Each scene shows the same named points in several views. A view is turned or mirrored, shifted and resized as a whole, has a little noise and may leave points out.

Scene 1
View 1
Z_563: [-22   9  10   0 -14   4  15  12 -56  18  -5 -13  40 -11   6   0   3  -2
  22  38 -26]
Z_62: [ -6  10  17  -3   7 -10  -4  13 -31   6 -12 -13  20 -13   2 -15   6  10
  21  18  -5]
Z_261: [ -1  11  10   3   0  -7  -5   7 -31   1 -10 -15  17 -10  11  -2  13  11
  27  25 -11]
Z_766: [ -5  -2  11  -6   3 -19 -14   9 -24  13 -28 -16  32   1 -14 -14   5  10
  24  20  -6]
Z_620: [ -6   4  -2   7   3 -14   4   9 -33  10 -18 -20  16   5  -3   9  13   9
  31  18 -11]
Z_448: [-12   8  -5  -8  -2  -6   7   9 -56  24 -36 -31  43 -12  -8 -14   3  -4
  27  38 -15]
Z_228: [ 19   6  10   0  26 -28 -30   9   2  -6 -34 -24  -1  -5  -4 -19  16  24
  28   0  17]
Z_715: [-12  13  -2   2   7  -6  16  13 -45  15 -18 -23  21 -10   1  -2   6   1
  26  23 -12]
Z_838: [ -6   5   5   3  10 -16   2  12 -27  10 -20 -17  15  -1  -7  -3   9   9
  27  13  -5]
Z_312: [  7   2  18   3  24 -27 -22  13   0  -2 -24 -12   2   0  -9 -15  11  20
  23  -4  10]
Z_145: [  2  11   7   2   0  -9  -7   7 -29   0 -11 -18  14 -11  10  -1  14  14
  27  25  -8]
Z_447: [-15   4   8   1  -1 -11   5  13 -37  14 -15 -13  28  -2  -4  -3   4   3
  24  21 -13]
Z_384: [  1  12  24  -8  11  -8 -18  12 -22   0 -13 -11  21 -21   6 -26   6  12
  18  18   0]
Z_667: [  0  14  -6  14  11 -11  16  10 -31   1  -5 -22  -8  -1   9  19  18  11
  31  10  -7]
Z_552: [  4  11   7   2   8 -14  -9   8 -25   2 -16 -19  12  -9   8  -4  15  14
  26  20  -2]
Z_708: [ 13  15  17  12   5  -6 -12   5 -12 -19  12 -10 -14  -9  30  10  21  26
  29  12  -1]
Z_154: [ -7  10  -4  12  10 -10  15  13 -33   7 -10 -21   1   1   4  15  15   9
  30  12  -9]
View 2
Z_667: [ -9   5  -6 -24  20  20 -30   4  -9   6   0   1 -11  11  -9   6   8  18
  17  28   6]
Z_447: [ 10   7   4 -23   9  24 -10   0   0   3  18  -8  -7  -7  11  -8  -1   9
  -5  13 -12]
Z_312: [ -4  17  -3 -35  10 -15 -18 -12   8 -16  -8 -18  18  14  -3 -31   3  13
   0   8  15]
Z_228: [-14  15  -3 -36  19 -22 -19 -13   5 -17 -10 -18  12  16   4 -36   3  18
   6   3  28]
Z_766: [  8  12   4 -28  13   8  -5  -2   9  -6  13 -14  -4  -6  17 -24   1  10
 -10  -2   0]
Z_154: [ -5  10  -1 -27  16  23 -25   1  -8   9   6   0 -10   9  -5   4   6  18
  11  23   1]
Z_563: [ 15  -9   5  -8  10  43  -4   3  -4  15  29  -5 -17 -21  20   3 -10   4
  -4  17 -22]
Z_552: [ -6  -1  -4 -20  18   4 -14  -3   0  -3   5 -12  -4   0   6 -14  -2  13
   6  14   9]
Z_261: [ -3  -7  -5 -17  18  13 -12   0  -1  -2   8 -11  -8  -7   6  -8  -4  10
   9  18   1]
Z_708: [-17 -21 -27 -21  26  -8 -27   8  -1 -13 -18  -9   4   8 -25  -1   9  10
  32  34  16]
Z_145: [ -4  -8  -6 -17  18  10 -14   1  -2  -1   7  -8  -7  -6   7 -10  -2  11
   8  16   4]
Z_448: [  5   8  11 -18  16  29  -5  -1   0  10  27  -6 -22 -11  28 -10  -5  13
  -8   0  -4]
Z_620: [  0   9   0 -28  19  22 -16   3   1   2   8  -3 -14   1   4  -3   6  14
   0  10  -1]
Z_62: [  3  -1   3 -16   8   9 -11  -8  -4   0  11 -13   2  -6  12 -17  -9  11
   2  15  -2]
Z_384: [  1  -6   1 -13   7  -4  -8 -14  -1  -6   7 -20  11  -9  14 -27 -14   9
   3  17   5]
Z_715: [  0   7   7 -17  13  28 -15  -4 -11  15  19  -2 -13  -3  16  -4  -6  17
   2  14  -4]
View 3
Z_715: [  1  14  -3  -5  -8   1  -2 -10  -7   1   2  -5   5  -6   7 -10   7   5
  -4   3  -2]
Z_620: [ -7   8  -7  -8 -10  -1   5 -12  -2   7   1  -8   0  -1   4  -8   4   8
  -2  -2   0]
Z_154: [ -9   6  -4  -6 -11   4   2 -12  -3   4   2  -9  -3   5   8  -3  11  12
   3   6   0]
Z_838: [-10   3   0  -5  -4  -3   1  -3  -3  -1  -2  -4   4  -1  -2  -3  11   8
   3   4  -2]
Z_384: [  0   0   6   1   9 -11  -7  12  -5 -10  -2  -6   5  -4   6  -1  11   7
  -4   1   0]
Z_552: [-6  1 -2 -4  2 -8  2  3 -3 -5 -3 -8 -1  2  6 -4  9  9 -1  0 -1]
Z_261: [ -2   4   0  -4  -2  -7   0  -1  -1   0   1 -10  -1  -1  10  -5   7   9
  -5  -2   3]
Z_708: [ -8  -7   2  -5   4  -7   4   4   7  -1   2 -18 -16  15  24   7  19  19
   1   0   8]
Z_145: [ -3   2  -2  -6   0  -6   2   0   0  -1   0 -10  -2   1  10  -5   8   8
  -5  -3   1]
Z_766: [ -8   1  -1  -4   2 -10   0   4  -2  -1  -6  -1  10  -7 -11  -4   3   3
   0  -3  -2]
Z_312: [-18 -11   2  -2   8  -9   2  12  -1 -11  -8  -3   0   4  -7   5  18  10
  12   7  -4]
Z_228: [-19 -10  -3  -4  11 -10   7  15  -5 -19 -11  -5  -6   7  -5   0  16  12
  14   3  -9]
Z_448: [  3  13  -5  -4  -7  -5   0  -8  -6   2  -1  -3  11 -13  -3 -13   0   0
  -8  -3  -3]
Z_447: [-3  7  1 -3 -6 -4 -4 -5 -1  6  2 -4  9 -7 -1 -3  6  4 -5  2  1]
View 4
Z_766: [ 24  21 -14  -9  20 -15 -16 -14   1  19 -14  -9  -1  10   3  13   7  -6
  -4  13 -14]
Z_228: [ 21   3 -30  -6   6 -15 -44   7  33  17 -35  -9 -28   0  -4   1  16 -12
 -24  -1 -21]
Z_62: [ 26   7 -11 -11   3  -9  -7  -6   2   4 -17 -15  -1  13  11  15   6  -9
  -7   9   6]
Z_667: [ -1  -8   2   2  -7 -16  -5  -4  17  -9  -9 -14  -3  36  -3   3  -7 -31
 -13 -10  -8]
Z_563: [ 21  18   9  -8   7  -7  22 -22 -20  -8   7 -15  19  23  11  21  -2  -6
  10  14  11]
Z_708: [ 25 -17   0   8 -27  -1 -20  -4  28 -24 -21  -9 -23  16 -21   5   2 -33
 -15   5  -1]
Z_447: [ 18  12  -5 -10  12 -13   0 -14  -4   7  -8 -14   8  22   6  16  -2 -13
   0  11  -1]
Z_552: [ 18   4 -10  -1   0 -10 -13  -5  12  -1 -13 -11  -9   9   0   8   8 -12
  -9   4  -8]
Z_715: [  9   8  -2  -8   3 -17   6  -5  -2  -1  -1 -17  11  24  17  12   2  -9
  -5  -2   0]
Z_838: [ 14   7  -9  -7  10 -17 -12  -6   9  10 -15 -15   0  21   6  11   0 -17
  -9   3 -11]
Z_384: [ 35   7 -19  -9  -3  -5 -17  -4   6   0 -25 -13 -10  -3   6  15  16  -3
  -8  16   9]
Z_145: [ 20   6  -4  -1  -2  -7 -10 -10   9  -8  -9 -10  -7  10  -3  11   6 -12
  -8   5  -6]
Z_261: [ 20   6  -2   0  -3  -8  -5 -10   4 -10  -8 -10  -6  13  -4  10   5 -13
  -6   6  -2]
Z_312: [ 26   0 -28  -9   6 -16 -37   2  28  21 -41 -13 -19  11  -3   9   8 -20
 -17   9 -14]
Z_448: [ 12  23  -3 -10  21 -17   6 -14 -12   6   7 -14  13  14  15  13   7   4
   0   3  -7]

In a view up to two points have been moved. Name them for each view, in the order of its rows, or write none.
view 1 => Z_448
view 2 => Z_708
view 3 => Z_620
view 4 => none
